Points, in no order, along strands that fork, close into loops and pass close to each other.
(in the rows, 128 means zero)
Points whose rows are less than 119 apart are linked; no others are. Some points are linked to none.
<1779>: [152 117 169 139  91 120 126 120  81 143 141 131  69 116 115 157 131 105
 117 143 124  94 134 169 100 130 111 150  79 131 133 107  44 147  99]
<1550>: [131 118 135  99 126 149  87 126 214 141 121 157 176 138 110 105 124  73
 129 135 155 155 125 133 133 126 111 119 157 136 107 146 132 167 116]
<1640>: [107 147 110 152 120 145 159  99 131 121 111 167 110 101 121 176 129 120
 188 180  85 108  89  93  86 155 113 142 108 179 126 130 122  80  84]
<1479>: [135 149 128 142 134 125 178 105  84 124 122 140  91 109 122 165 128 133
 175 174 105  77  82  90 120 149 106 103  98 171 118 123  90  71 103]
<1607>: [145 147 158 135 133 133 102 129 182 110 114 130 145 149  82 118 100  43
 180 125 177 125  99 145 160  62 104 124  93 141 156 188 158 177 189]
<1124>: [125  61 101 153 102 128 176 141  57 157 142  72 128 139 171 146 140 171
 137 121 112 103 117 119 123 132 140 114 107 106 126  79  65  42 150]
<1695>: [161 183 129 119 140 101 165  86 135 113 101 116 111 124 103 149 140 111
 122 140 116  81 105  86 160 120 109  94 109 163 119 138 129 130 136]
<991>: [104  74 145 143 116 170 101 168 126 139 159 186 139 106 140 134 105 107
 161 190 124 146 111 166  93 150 110 166 132 144 151 127  89 107  96]
<201>: [ 95 126 109 118 130 124 125 113 156 151 118 178 166 136 119 124 136 111
 104 151  97 125 126 100  85 142  81  96 153 125  79 113  73 107  94]
<853>: [112 162 135 134 162 159 153 149  83  85 182 134  60 105 120 134 111 169
 138 167 138  87 134  98 151 157 126 130 125 160 140 133 133 124  94]
<252>: [142 140 151 103 167 108 141 115 127 118 139 100 131 146 107 108 137 118
  76 114 187  99 134 103 185 108 119  58 120 130 104 135 118 166 158]
<1439>: [132 119 132  72 162 138  96 135 209 125 156 147 178 131 131  93 130 108
 105 136 165 144 123 101 169 149 116  91 179 149  89 145 136 169 107]
<1028>: [127  97 116 163 140 126 138 146 127 133 121 101 177 155 130 120 137 118
 127  87 142 171 151 139 116  76 132 117 132  84 115 123 131 112 198]
<1255>: [158 105 118 125 145 138 136 128 164 126 130 101 158 137 136 133 125 104
 158 133 168 147  89 126 176 102 145 123 106 151 148 162 172 131 179]
<1846>: [103 175 130 135 100 117 103 122 143 111  88 117  90 118 127 125 157 190
  79  96  77 151 200 157 101 154 152 190 174 117 143 113 204 159  76]
<182>: [ 67  79 107 162 113 167 104 176 146 135 116 132 195 139 123  99 144 108
 147 140 154 160 176 161  95 122 109 107 146 101 107 123 114 125 169]
<1506>: [124 142 124 147  96 116  56 117 184 145  69 120 184 143 128 121 160  90
 118  66 111 179 185 172  80 119 129 146 143  87  93 125 148 191 147]
<1232>: [137 118 108 158 119 119 143 121 157 145  99 103 146 153 111 133 118 108
 145  90  94 171 103 123  95  93 121 178 140  91 140 127 164  99 182]
<1610>: [ 99  82 103 143 111 149 109 128 149 144  89  95 183 129 150 122 185 102
 143 141 170 155 148 144 132 124 145  83 101 133  99 117 138 132 168]
<1231>: [154 112 109 132 114  96 131 119 134 164 115 114 144 141 139 141 133 111
 111  82  91 161 106 130  84 104 140 158 128  80 118 113 141 117 150]
<1170>: [176  86 147 149 163 124 166 119  73 128 157  68 132 145 162 130 117 125
 118  85 198 135 108 133 184  60 166 108  90 105 148 122 127 105 206]
<268>: [126 142  66 109 174 118 179 105 163 128  95  95 179 149 113 112 122 142
 148 130 129 120  85  67 165 118 111  85 153 135 125 142 145  72 172]
<1697>: [151  96 139  79  90  93  76 134 108 177 143 158 121 102 161 140 149 116
  79 150 125 127 141 166 101 170 166 135 116 108  92 114  88 158  55]
<597>: [143 158 133 111 151 129 163 141  81 121 145 113 134 156 128 118 140 130
 174 170 164  85  74 106 213 132 119  48  96 183 136 182 120 126 157]
<1103>: [ 91 146 149 164 139 157 131 157 122  84 161 103  89 126 108  93 105 162
  89  96 157 117 184 144 137 117 141 171 144  84 168 121 189 181 177]
<1084>: [199 121 146  37 107  82  94 119 115 141 130 106  80  79 176 140 161 138
  79 111 145 113 139 145 168 168 189 105 106 147 100 156 139 179  70]
<619>: [181 164 154 120 107 117 119 118 107 111 129 118  47  80 132 167 142 125
 127 145  90 103 134 138 141 146 153 174  94 165 146 146 157 168  84]
<970>: [178 143 130  79 117  91 112 118 121 123 122  88  67  82 155 139 150 148
  52  88 125 107 154 131 155 152 178 127 117 133 106 138 161 174  84]
<1075>: [124 109 140 156 116 135 176 143  37 139 155  81 118 155 143 134 129 138
 189 171 171  64  81 119 197 116 145  90  62 154 143 146  91  85 175]
<281>: [142  76 105 132 108 100 157 138  67 168 148  93 133 139 172 144 143 157
 114  90  89 147 113 123  98 119 149 121 115  82 110  83  79  65 139]
<936>: [137 143 138 127 127 116  95 114 196 138  94 146 158 140  94 121 110  57
 123  83 121 144 126 152 101  96 105 146 132  91 134 134 126 165 155]
<138>: [113 135  93 127 127 114 104 125 213 153 100 132 197 175 101  88 131  92
 145 100 111 183 130 118  83 106  88 139 179  91  96 147 133 131 150]
<1044>: [189 127 162  59 102 106  82 119 129 147 134 144 104 103 158 142 157  95
  98 137 137 117 126 145 150 151 150 110 111 159 100 152 110 198  75]
<1363>: [128 117 144 124  92  94  85 152  76 158 142 122 111 122 155 122 167 172
  76  91 113 163 208 195  88 142 162 165 150  71 108 101 110 152  82]
<1771>: [143 145 151 130  86  93 132 114  65 132 120 105  36 112 120 154 148 164
  63 100 104 115 172 156 101 124 151 159 110  80 130  93  97 136  67]
<1508>: [127 164 138 112 101 104 107 102 126 130 101 145  75  92 121 156 147 142
  89 143  87 108 154 134  98 166 144 148 121 142 120 114 133 150  53]
<1772>: [105 153 177 141 121  99 127 117  78 135 142 201  49 135 111 154 103 161
 108 122  83 149 121 165  56 126 116 184 141 103 150  72  73  96  34]
<464>: [113 136  88 135 158 109 178 124 104 133 134 129 126 140 123 129 120 184
 107 103  68 151 116  78  97 142 108 128 186 105 118  98 123  58 121]
<957>: [ 90 202 134 138 176 163 161 132 134  82 159 148  95 124  96 101  77 160
 144 166 164  91 131  73 157 134 118 135 143 152 144 157 194 155 143]
<985>: [ 92  48 112 127 113 174  90 175 169 154 130 141 200 127 154  99 145 104
 151 148 156 184 134 154 119 142 136 123 148 129 109 123 125 127 138]
<112>: [ 93 190 157 137 116 143  93 115 142  92  97 150  92 136 109  93 118 182
  89  90  90 129 197 152 104 144 130 193 182 121 165 103 196 173  87]
<1325>: [125 129 129 129 133 100 132 148 102 126 147 102 103 134 131 117 137 169
  57  79 103 151 175 136 111 119 138 147 159  84 126 103 133 129 119]
<1413>: [ 71  96 138 163 108 165  99 162 147 119 122 154 173 132 102  96 108  93
 145 142 143 135 156 172  91 110  98 131 132 102 150 129  99 135 154]
<582>: [178  64 133 134 132 111 153 111  75 151 143  69 157 155 197 142 128 123
 132  80 169 153  98 142 145  65 175 113  93  96 138  99 117  82 185]
<1442>: [111 164 151 150 101 135  76 127 168 115  81 140 128 130 108 123 120 115
 117  77  92 137 179 189  95 139 123 195 138 101 170 114 168 188 125]
<1448>: [166 129 145 101 121 124  92 133 140 135 161 174  96  98 145 151 107 126
 118 143 111 147 104 138 116 145 155 177 142 139 144 142 140 144  68]
<1811>: [150 106 136 141 178 123 173 147  90 112 176  85 117 143 124 120 112 149
 112 115 180 117 107 114 185  88 144 114 116 113 144 125 134 111 194]
<335>: [117 170 149 151 165 141 182 103 107  84 136 181  86 125  80 146  89 140
 165 155 117  95 101  85 100 128 102 139 136 145 145 133 133 104 109]
<1471>: [137 169 121 148 157  96 181 112 134 113  92  98 147 170  72  99 112 128
 100  62 107 136 153  95 103  68  92 120 166  70 111 123 145 123 199]
<859>: [135 147 110  98 170 105 180 110 137 131 116 116 162 160 100 117 109 112
 134 148 152  97  84  69 171 116  95  57 131 145 109 154 100  91 163]
<1175>: [109 164 117 114 128 112 122  88 193 143  98 175 159 150  96 112 121  97
 113 123  92 136 122  98  81 129  77 128 167 112  96 127 113 132  91]
<291>: [101  98 110 114 119 124 117 140 120 162 131 147 149 122 143 125 155 134
  99 148 111 124 143 118 101 163 110  88 133 131  89 104  66 107  90]
<617>: [ 99 114 122 135 135 163 145 157  87 115 172 143  91 100 141 144 121 163
 154 198 134  95 124 118 137 168 129 121 115 165 138 123  95 103  95]
<1739>: [113 174 138 120 143 148 131 164  94  90 179  95  70 108 138 111 145 163
 133 164 168  78 136 111 209 169 145  96 107 183 132 172 181 180 141]
<1111>: [166  87 114 143 100  95 148  81  86 161  88  69 171 154 196 154 163 114
 130  69 135 150  99 138 127  75 182 101  81  95 123 105 133  94 189]
<904>: [119 143  88 121 177 114 167 117 154 123 113 118 166 158 109 104 124 141
 104 113 111 135 120  75 129 114 100  99 173 104 101 126 124  90 154]
<409>: [128 122 124 145 126 143 104 123 163 109 103  76 136 109 135 124 159 129
 100  98 171 141 173 155 161 120 161 131 116 122 131 126 206 195 179]
<231>: [102 115  71 139 129 136 166 117 138 128  79  82 175 143 129 132 138 142
 165 141 131 111  88  89 157 126 121  89 115 142 126 138 151  61 184]
<329>: [ 87 167 175 161 118 149 100 149  99  85 143 126  81 122  95  96 102 166
  87  89 139 107 201 170 120 123 122 175 141  89 176  99 152 176 132]
<106>: [144 148  69  89 116 118 105 101 161 145 105 138 123  84 175 167 146 143
 159 150  82 118  84 105 137 192 151 114 111 187 118 143 154 115  80]
<1172>: [100 124 119 130 179 146 141 164 134 112 170 160 153 152 110  85  96 165
  95 121 122 161 147 111 110 126  97 138 209  92 135 118 132 107 134]
<217>: [136  72 153 141 111 146 112 153 121 148 158 175 145 119 130 140  93  74
 165 160 136 136  93 171  99 105 114 157 114 127 144 138  74 115 130]
<214>: [157 151 161 117 155 131 109 133 135 122 186 210  89 107 127 153  73 121
 134 141 105 154  95 137  96 136 133 203 159 137 162 129 132 139  56]
<547>: [128 158 122 132 169 123 188  98 135 113 112 178 127 144  83 140  87 109
 145 153 105 110  84  72  95 117  82 123 152 134 120 134 101  82 117]
<1379>: [105 153 127 135 137 144 150 139  94  97 156  88  73  98 129 132 136 172
 128 163 145  76 144 103 172 146 137 118 109 159 138 132 158 149 143]
<71>: [159 103  86  75  79 110 114  90 121 167  79  71 151  98 196 152 183 155
 128 103 120 115 118 140 167 180 185  57  72 160 108 125 134 127 128]
<424>: [ 65  89  83 161 111 154 139 135 117 140  90  84 182 142 139 113 180 137
 150 151 164 121 152 124 148 135 140  66 103 125 100 109 134  94 191]
<613>: [ 86 185 154 138 161 176 128 121 118  78 162 183  75 116 116 117  83 179
 125 153 133 106 177 107 124 151 128 164 163 153 161 123 175 142  59]
<829>: [150 159  76  95 158 118 140  90 179 135 106 134 169 135 144 146 130 120
 191 160 107 128  56  77 168 154 113  82 137 187 122 164 138  90 121]
<865>: [160  65 144 138 126 136 118 165 111 143 181 128 123 116 156 133 107 124
 117 110 150 168 120 172 131 103 160 167 120  91 155 114 124 133 156]
<1537>: [118 176 164 107 153 140 137 158 104 106 172 118  93 137 120  92 137 129
 131 171 183  84 130 106 209 141 125  64 113 179 108 170 139 191 144]
<1874>: [130  80 148 173  77 129 142 121  61 147 122 100  88 115 133 163 153 113
 139 128 130  88 137 168 110 109 133 137  61 113 128  88  48 115 132]
<1106>: [154  82 105  66  85 106 106  79 119 180  82  87 180 109 219 134 192 131
 122  90 161 164 122 157 145 164 208  63  84 130  90 118 139 151 131]
<977>: [128 186 100 112 141 115 150  84 134 116 106 125 119 113 119 156 146 136
 160 163 108  66 100  76 158 158 118  53 104 195 111 147 124 119 111]
<1451>: [118 115 102 170 113 123  96 149 155 139  93 113 196 156 130 120 141 108
 154  74 125 211 166 159  83  87 117 148 147  78 107 134 148 128 192]
<82>: [145 136  62  98 163 108 135  97 171 147 129 125 140 115 146 141 121 157
 134 107  90 158  71  85 131 161 140 121 158 136 112 134 151  86 110]
<422>: [ 57 163 155 151 117 197  82 144 151  88 137 163 120 113 108  83 106 159
 127 153 148 107 185 147 126 159 117 166 165 133 165 111 182 172 103]
<1865>: [ 90 154 139 167 172 166 166 120 147  91 146 205 100 131 102 128  66 156
 183 144 118 151 105 103  96 135 111 193 169 139 180 123 171  92 103]
<33>: [ 92 134 157 156 123 146 116 142 116 119 139 176 116 131 104 118 103 137
 120 138 107 141 155 157  78 133 104 170 160 105 163  94 106 122  96]
<197>: [ 92 137 163 146 115 139 113 125  81 123 158 201  67 121 121 155 114 145
 128 167 108 121 148 150  78 151 110 165 128 138 155  90  64 101  29]
<1371>: [177 137 141 101 120 101 128 121  75 136 164 154  57 101 145 171 118 129
 124 150  99 112 100 116 111 147 139 136  99 147 121 128  79 111  55]
<536>: [147 100 140 114 108  95 112 148  60 163 172 121  91 133 153 126 150 169
  65  98 120 152 174 169  96 131 156 147 136  68 102  91  65 131  84]
<1511>: [174 104 110 125 115 128 155 122 100 131 125  80 117 119 168 169 120 142
 178 135 107 122  52 114 174 127 162 140  83 165 169 146 167  83 161]
<336>: [ 80 134 164 156 115 147  85 148 162 104 100 180 168 136  84 104  92  78
 142 106 116 127 150 177  77 115  78 159 137  86 156 130  90 143 129]
<45>: [ 77 138 132 184 112 132 136 137 125 118  83 128 143 145  87 117 122 140
 144 103  91 151 156 141  75 114  94 164 145  88 149 111 141 115 157]
<50>: [135 110 107 100 126 119 130 115 135 148 119 122 153 115 143 131 150 124
 112 147 122 108 112 107 144 156 115  69 117 153  89 116  92 124 117]
<1675>: [167 142 142 119 137 137 112 138 177 106 137 126 138 139 113 118 122  78
 173 148 167 137  87 128 183  96 119 131 111 168 156 188 177 176 172]
<1063>: [145  66 155 164  91 135 152 121  50 150 143  81 109 135 162 151 147 113
 153 127 165  89 123 163 151  91 154 124  48 133 137 112  70 107 169]
<116>: [171  81 100 106 106 100 136  83 108 170 101  78 180 140 196 146 156 123
 134  96 135 142  81 122 159 113 171  80  72 122 127 118 121  95 161]
<1335>: [110 172 149 119 111 115 111  95 136 126 110 161  99 128  97 132 136 134
  73 124  92 110 170 127  91 145 108 139 151 124 115  95 111 150  65]
<403>: [155  99 103  91 138 105 121 147 111 158 170 133 119 109 173 144 113 156
 107 116 102 153  84 120 120 143 163 139 139 121 124 127 123 101  98]
<99>: [175 124 162 135 126 121 136 122 136 125 120 124 151 155 102 137 102  42
 179 116 163 119  71 154 158  46 113 127  77 140 164 179 115 135 187]
<1516>: [112 146 134 156  96 157  82 123 182 111  88 117 124 108 106 125 137 116
 129 130 122 126 171 156 122 147 129 177 130 126 149 132 190 184 145]
<982>: [ 90 122 139 143 104 132 108 137  98 129 137 160  95 116 126 139 137 163
 103 156  95 131 164 161  79 155 126 165 146 123 139  93  95 119  59]
<1107>: [101 146 167 134  90 114  73 153 111 126 116 133 114 136 125 108 164 171
  72  92 105 147 238 187  95 144 138 168 166  95 125  96 140 176  89]
<687>: [159 135 130 126 165 140 163 138 127 126 151 149 144 143 115 130  91  93
 184 177 133 122  46 101 150  93 103 120 123 160 141 173 118  95 153]
<469>: [ 77 192 144 137 171 162 156 127  93  78 178 147  61 107 109 108  92 191
 116 163 164  73 165  76 146 149 127 138 142 143 140 130 163 137  98]
<1019>: [146 102 128  86 100 137 103 154  92 136 163 125  81  73 174 155 140 157
 128 164 136 119 143 151 140 179 169 131 106 156 121 134  99 134  58]
<1082>: [146 127  66  88  98 107 117  90 150 155  78  88 140  89 170 159 167 157
 149 129  92 112 100 119 146 192 165  88  97 178 121 132 156 112 124]
<601>: [136 119 137  76 178 124 119 137 153 118 162 137 143 123 132 104 129 137
  79 119 163 123 130 100 166 155 116  71 168 145  85 137 110 148 100]
<1588>: [ 62 110  79 156 119 158 151 142 138 123  95  79 162 128 128 119 162 156
 162 165 129 113 136 106 139 152 129 102 116 141 135 118 157  84 181]
<649>: [111 106  97 116 140 122 128  94 211 144  79 129 208 164  86 100 140  61
 156 137 160 144  98 107 143  86  91  80 129 127 101 157 115 118 158]
<1492>: [121 137 172 136 150 169 104 159 122 102 190 201  98 117 119 126  62 141
 135 152 132 137 131 147 112 137 113 195 156 133 184 127 128 141  82]
<676>: [134 166 169 165 166 146 177 109 111  90 146 206  64 126  95 161  66 148
 177 131 102 134  98 101  98 119 121 184 138 145 178 131 153 110  83]
<1837>: [106 129 111 101 147 145 107 114 227 125  91 147 194 149  90  89 132  77
 143 156 147 133 124 100 135 118  81  94 157 143 100 153 120 142 124]
<1595>: [158  86 108 130 107  82 138 133  84 193 145 108 149 149 164 135 131 138
 117  86  74 178  93 129  75  99 156 150 127  62 104  99 119  88 138]
<259>: [120 168  97 152 141 102 179 112 153 123  60 109 147 177  79 105 122 142
 134  82  76 145 133  79  81  99  86 145 172  87 115 124 157  97 175]
<376>: [179  65 125  99 138 109 124 145 122 160 161 118 139 121 182 130 120 123
 107 111 145 165  99 140 135 118 173 135 122 106 133 126 129 130 144]
<136>: [145 130 147 135 131 125 191 128  51 131 143 109 107 155 114 135 124 119
 170 177 156  52  86 105 163 106 108  77  76 154 124 142  56  85 158]
<855>: [165  61 154 138 116 145 127 150 106 145 165 128 141 124 154 141 109  81
 151 133 163 144 100 170 136  87 143 149  85 126 156 131  96 125 170]
<1074>: [155 126 131 142  98 119 110 107 132 112  97  77  96  93 135 145 165 134
  79  83 144 119 188 163 138 138 185 148  98 118 136 113 181 189 144]
<1249>: [114 166 140 110 111  79 115 122  70 128 132 134  34 116 127 140 138 198
  62 101  81 140 172 149  99 145 158 151 141  86 122  89 101 104  18]
<1314>: [149 136 100  86 119 110 110 105 160 157 123 155 143 105 149 148 140 119
 137 157  94 131  91 100 123 173 126 100 126 164 102 144 109 120  75]
<387>: [178 158 160 109 133 135 112 137 137 105 164 156  98 127 132 141 128  92
 147 157 128 112 101 117 151 135 121 123 119 184 131 165 136 170 102]
<721>: [135 153 123 144  88  94  82 124 149 155  81 110 164 136 129 129 170 142
 107  74  73 182 187 166  84 135 143 172 140  82  92 125 166 170 132]
<818>: [ 97 140  85 116 145 108 138 124 159 149 104 138 182 158 113  98 139 140
 107 123  92 142 140  82  99 137  88  81 191 110  73 115 105  90 125]
<274>: [174 109 131  91  96 108 100 103 138 162 107 124 130 100 155 146 163  91
 113 133 123 123 112 140 130 144 154 122  89 147 108 136 125 168 107]
<664>: [141  93 112 141 144 125 142 122 137 135 114  91 186 152 133 124 138 102
 143 112 174 151 104 128 159  77 142  97 111 116 130 134 141 104 200]
<1464>: [125 127 121  87  98 132 102 138  70 125 163 126  41  82 154 156 146 163
 111 159 134  96 173 151 134 184 150 128 104 150 108 116  69 128  11]
<1812>: [151  70 120 135 117 124 171 134  54 144 163  69 113 137 174 142 133 148
 137 115 155  99 108 127 165 110 151 107  85 124 138 102  79  80 153]
<135>: [131 175 134 113 156 166 113 124 150  81 167 163  96 103 134 133 112 140
 142 163 131 111 142  90 155 167 134 144 146 189 134 164 191 162  77]
<29>: [ 85  64  98 117 146 164 102 187 148 135 167 135 188 138 157  89 143 153
 112 142 158 187 153 137 137 164 135 106 178 118 100 117 130 112 126]
<1482>: [ 91 128 140 193  86 128 144 132  85 128  86 103 118 142 101 126 156 157
 125 116  85 118 183 154  80 123 103 147 117  96 132  88 108 109 153]
<600>: [ 77 139 180 156 144 171 101 168 119  96 156 202 113 135 109  98  61 144
 142 131 129 142 146 168  99 121  94 196 170 103 199 102 117 123 110]
<1669>: [174 133 154  81 150 109 127 131 118 119 155  92 103 122 144 121 140 120
  80 105 179 105 126 123 195 120 148  72 109 156 118 142 124 180 130]
<1182>: [118  78 136 181 107 130 149 130 106 128 105 113 156 150 108 139 108  65
 190 135 167 111  92 157 132  42 124 128  78 109 151 151 109  64 204]
<1534>: [ 92 148 104 170 113 118 140 120 161 137  74 121 164 161  91 111 136 134
 141 114  63 158 143 116  72 116  82 147 163 100 106 119 140  95 150]
<125>: [139 128  93 102 127 140 115 100 182 135  98 127 177 128 137 133 156 101
 181 176 135 120  78 102 168 150 116  83 108 196 124 168 143 130 124]
<347>: [152 115 123 154 113 129 175 125  95 122 112  84 129 140 133 149 122 126
 176 148 131  91  78 107 170 100 139 123  83 148 148 140 145  82 185]
<1278>: [166 172 132 107 156 132 128 131 159 108 141 121 121 141 127 128 128  94
 180 164 140 120  77 101 186 129 122 110 124 195 135 190 173 166 137]
<1148>: [163 171  80 103 165 108 156  67 178 139 116 136 132 127 126 152 111 127
 172 125  95 126  51  61 137 138 118 122 147 162 121 154 151  94 118]
<212>: [172 102 134  90 101 129  99 149 126 138 146 133  98  76 170 149 130 128
 123 148 127 141 124 159 138 164 175 171 116 143 141 147 150 155  90]
<1787>: [ 91  98 110  87 176 152 130 161 159 121 149 132 193 141 127  75 129 131
 123 156 189 138 125 105 179 153 107  51 168 142  96 138 123 120 149]
<751>: [141 124 141 125 120 133  94 119 186 132 106 122 152 123 112 121 134  68
 113 110 156 138 146 145 132 110 131 122 114 124 115 135 135 186 150]
<1270>: [113 131 138 137 166 142 157 155 120 112 160 111 131 137  99 109  98 129
 131 152 181 104 118 114 171 104 128 108 121 128 140 145 141 136 193]
<1306>: [165 155 150 105 153  96 149 106 148 115 128 123 113 135 104 130 122 104
  87 113 136 104 121 101 149 107 106 107 128 134 120 130 119 165 134]
<160>: [142  97 103 131 133 134 138 146 120 146 159 135 107 106 164 149 111 162
 134 125  88 170  89 134 109 146 160 196 148 116 158 116 153  88 114]
<815>: [133 118 138 133 150 132 169 138 122 126 126 132 164 165  86 119  87  72
 189 173 167 100  64 110 149  63 105 109 112 131 141 172 101  79 182]
<963>: [131 123 114 145 106 109  90 113 163 162  75 110 205 161 128 115 163  87
 131  64 128 199 174 161  84  85 115 107 133  81  69 129 123 152 168]
<1478>: [123 153  89  86 150 114 135 103 133 121 135 126 134 105 130 145 134 162
 118 140 124  84 113  80 160 176 119  28 129 175  91 128  96 104 100]
<1746>: [121  87  98  88 177 132 147 159 140 134 167 127 183 139 149 100 114 156
 135 132 176 145  83  96 189 146 126  51 161 142 105 138 103  95 154]
<726>: [154  90 142 143 112 126 148 118 123 143 119 126 149 133 117 152 111  65
 157 134 147 125  83 147 136  64 123 137  82 124 145 142  97 105 172]
<1116>: [123 107 120 146 153 115 152 166  75 111 171  75  99 132 144 103 136 194
  53  63 135 147 194 132 143 114 149 125 152  81 109 110 133 135 147]
<1497>: [115 120 140 130 115 165  81 143 179 109 127 114 136 102 133 118 148 111
 131 136 170 139 164 161 155 154 150 154 129 143 139 148 201 202 149]
<867>: [ 86 108 137 140 117 178 109 161 125 120 163 160 120  97 136 128 127 144
 148 199 136 123 140 147 119 165 122 148 131 157 147 125 115 128  99]
<364>: [116 189 150 110 127 102 113  86 167 124  99 184 131 148  86 117 121 112
  69 104  97 111 153 106  81 127  74 122 171 105 100 103 103 150  81]
<1641>: [100 157 151 135 141 171 115 140 145  87 156 148  91 102 122 121 105 151
 130 157 138 110 151 125 135 146 130 170 147 154 157 131 184 159  98]
<1462>: [171 140 158  91 136  94 115 110 140 116 130  95 102 111 133 126 149 118
  48  81 156 119 162 127 170 128 158 106 118 135 111 134 153 201 124]
<250>: [126 132 107 150 142 135 147 115 173 104 104 110 140 144  97 116 108 120
 141 116 120 138 114 111 119 107 106 164 148 119 153 134 174 118 171]
<1662>: [ 91 138 112 149 153 160 157 145 153 104 121 108 136 141  95 103  96 132
 154 157 160 126 119 107 152 108 120 150 142 118 156 144 186 126 193]
<1168>: [141 103  80  95 126 132 120 112 190 158 103 112 185 128 153 125 152 121
 152 139 136 159  90 116 165 154 140  91 124 155 115 141 151 117 143]
<756>: [172 100 131  83 102  94 106 101 133 169  95 104 152 107 177 138 176 104
 101  94 150 147 133 152 150 140 194  99  89 125  97 119 133 174 124]
<378>: [128  68 113 172 125 141 138 164 104 134 150 104 149 141 149 130 127 136
 135  99 134 174 136 153 117  97 141 160 132  90 144 108 137 100 189]
<1593>: [104 191 159 125 172 150 161 146 100  91 170 135  80 132  92  97  94 147
 121 169 186  67 139  81 177 126 106  97 126 143 111 161 143 168 159]
<1802>: [111 126 134 146 104 125 100 142 126 123 122 124 117 115 121 120 150 140
  82 113 109 134 193 160 105 139 135 150 146 104 133 101 136 161 118]
<1015>: [128  91 136 162 137 124 184 132  83 137 135 104 162 165 114 128 100  95
 168 146 188  94  98 118 161  65 132  95  98 112 134 145  90  65 204]
<788>: [ 95 153 176 180 112 142 111 152 116  91 123 138 107 128  94 116 101 119
 125  77 120 121 167 181  94 122 102 181 127  74 189 100 130 161 158]
<445>: [166  99 113 123 138 139 148 142 102 131 164 123 103 110 167 166 102 150
 175 140  98 148  57 114 145 139 163 175 119 153 173 136 164  78 131]
<1836>: [161 133 131 131 145 142 152 144 108 118 163 165 119 129 152 154 111 100
 204 186 115 114  54 113 139 129 113 123 114 193 144 170 120  96 120]
<1040>: [127 101  74 112 143 126 129 131 173 156 116 123 175 136 150 124 139 137
 130 118 100 172  99 101 114 147 127 130 154 122 108 132 135  98 142]
<972>: [124 151 124 110 175 126 178 116 136 121 133 171 156 150  83 118  92  91
 142 172 144  92  91  85 130  98  76  79 136 149 102 152  70  91 137]
<1927>: [ 98 159 160 142 101  88 133 117  53 142 117 154  42 134 115 151 136 198
  98 109  70 154 158 157  64 131 137 179 140  90 148  71  87  88  40]
<1444>: [130 119 108 134 116 160 132 134 128 133 143 167 137 104 153 159 127 115
 202 200  96 124  84 108 115 162 123 126 105 194 126 146 119  86  91]
<1780>: [116  92 136 189  80 122 162 129  57 139 119  86  95 130 121 149 158 140
 120 100 103 106 153 156  90 111 134 151  95  90 137  75  83  96 147]
<19>: [150 135 150  88  82  91  84 109 106 163 120 160  80  87 143 161 152 123
  95 161 100 113 142 155  98 167 153 152 108 130 107 119  97 148  31]
<1463>: [114 177 100 128 127 121 102  91 227 134  85 144 177 162  92  89 127 113
 126 103  94 171 140 100  83 130  82 153 187 103 107 137 153 143 112]
<453>: [117 123 139 160 140 135 150 147 100 104 153  77  92 122 120 117 132 166
  79  94 155 111 180 138 152 107 148 132 125 104 140 106 142 160 168]
<1001>: [100 170 173 167  96 112  84 129 131 100  76 150 128 138  83 126 115 106
 115  61  87 117 178 182  75 122  99 173 122  82 167 102 122 173 137]
<1820>: [103 159 147 134 112 130  74 118 210 119  76 173 172 141  79 110 100  51
 145  98 114 127 132 159  82 118  73 154 130 101 147 147 112 154 124]
<701>: [111 126 116 128 148 136 112 153 176 129 136 156 173 169 110  91 107 121
 111 107 117 174 146 116 104 111  95 149 195  93 122 129 133 128 139]
<823>: [113 102  81 131 128 114 118 119 191 146  83 117 203 176 105  98 140  61
 163  96 142 184 116 128 106  71 102 112 140  99 106 150 129 102 186]
<1329>: [156 184 148 117 144 147 116 132 117  84 176 182  73 108 144 156 124 114
 154 166 108 108 137 114 131 162 138 137 131 194 130 169 152 160  51]
<1727>: [120  87 147 136 115 137 106 130 130 135 118 114 157 125 137 119 154  94
 120 121 184 136 150 161 140 106 147  96 103 123 117 114 120 166 165]
<516>: [ 96 136 110 148 158 137 157 144 118 115 142 168 133 150 115 109  96 190
 133 127  91 169 133 103  93 140 103 168 195 106 139 102 139  74 110]
<405>: [ 74 106 104 119 168 170 120 165 163 116 148 136 178 137 130  81 136 156
 100 147 158 143 155  99 141 163 107  89 192 127 103 127 138 126 128]
<211>: [125 151 144 152 127 155 137 132 129 105 126 154 101 110 105 146 105  98
 183 175 120 103 104 130 119 122 109 161 108 168 152 153 145 140 132]
<1852>: [153 130 153 147  95 105 123 102 103 131  98  81  90 110 128 148 166 118
  77  87 129 104 182 165 115 115 160 126  94 110 121  98 116 179 142]
<529>: [140 151 111 121  90  90  94 124 143 144  86 104 113 112 145 133 168 164
  82  83  84 162 182 159  97 148 171 184 148  97 115 125 191 163 111]
<1360>: [ 72 174 169 147 116 173  71 141 161  89 106 178 128 146 103  76  93 157
 111 102 115 130 198 170 106 144 108 183 176 109 175 105 175 168 102]
<1380>: [143 125 108  93 183 122 147 145 133 116 170 124 132 119 133 119 112 154
 107 128 152 121  98  84 181 141 125  72 149 147 115 141 121 119 134]
<1691>: [136 121 118 142 119 115 177 113  87 132 113  98 124 125 129 150 139 132
 157 157 123  74  89 100 150 124 119  90  86 156 123 120  93  74 155]
<127>: [157 126 143 112  79  97 117 109  76 147 117  93  66 102 140 153 161 132
  61 102 123 102 180 147 114 137 149 123  90 112 105  96  79 154  81]
<306>: [159 123 174 133 113 124 131 125  91 133 147 141  97 127 121 148 128  77
 131 158 136  84 114 149 132 108  94 108  78 147 123 137  49 151 120]

A piece is all that can be reached along the links. How many separate loops has the piece of each point below (a circle has one, a figure eight two, a Y none), and how many tips (points with one link)?
<1771> => loops 0, tips 2
<613> => loops 5, tips 1
<829> => loops 1, tips 0
<45> => loops 0, tips 3
<1413> => loops 3, tips 3

A fork is a point with three links, a tip a point with one. Leave the first point through the second and follow the links. Name the first fork or tip that comes.
<1462> / <970> => <50>
<1927> / <1772> => <1464>
<936> / <1820> => <1550>
<1787> / <405> => <751>
<1448> / <214> => <536>
<281> / <1595> => <116>
<1111> / <582> => <1874>
<422> / <1360> => <1028>
<1451> / <963> => <1641>
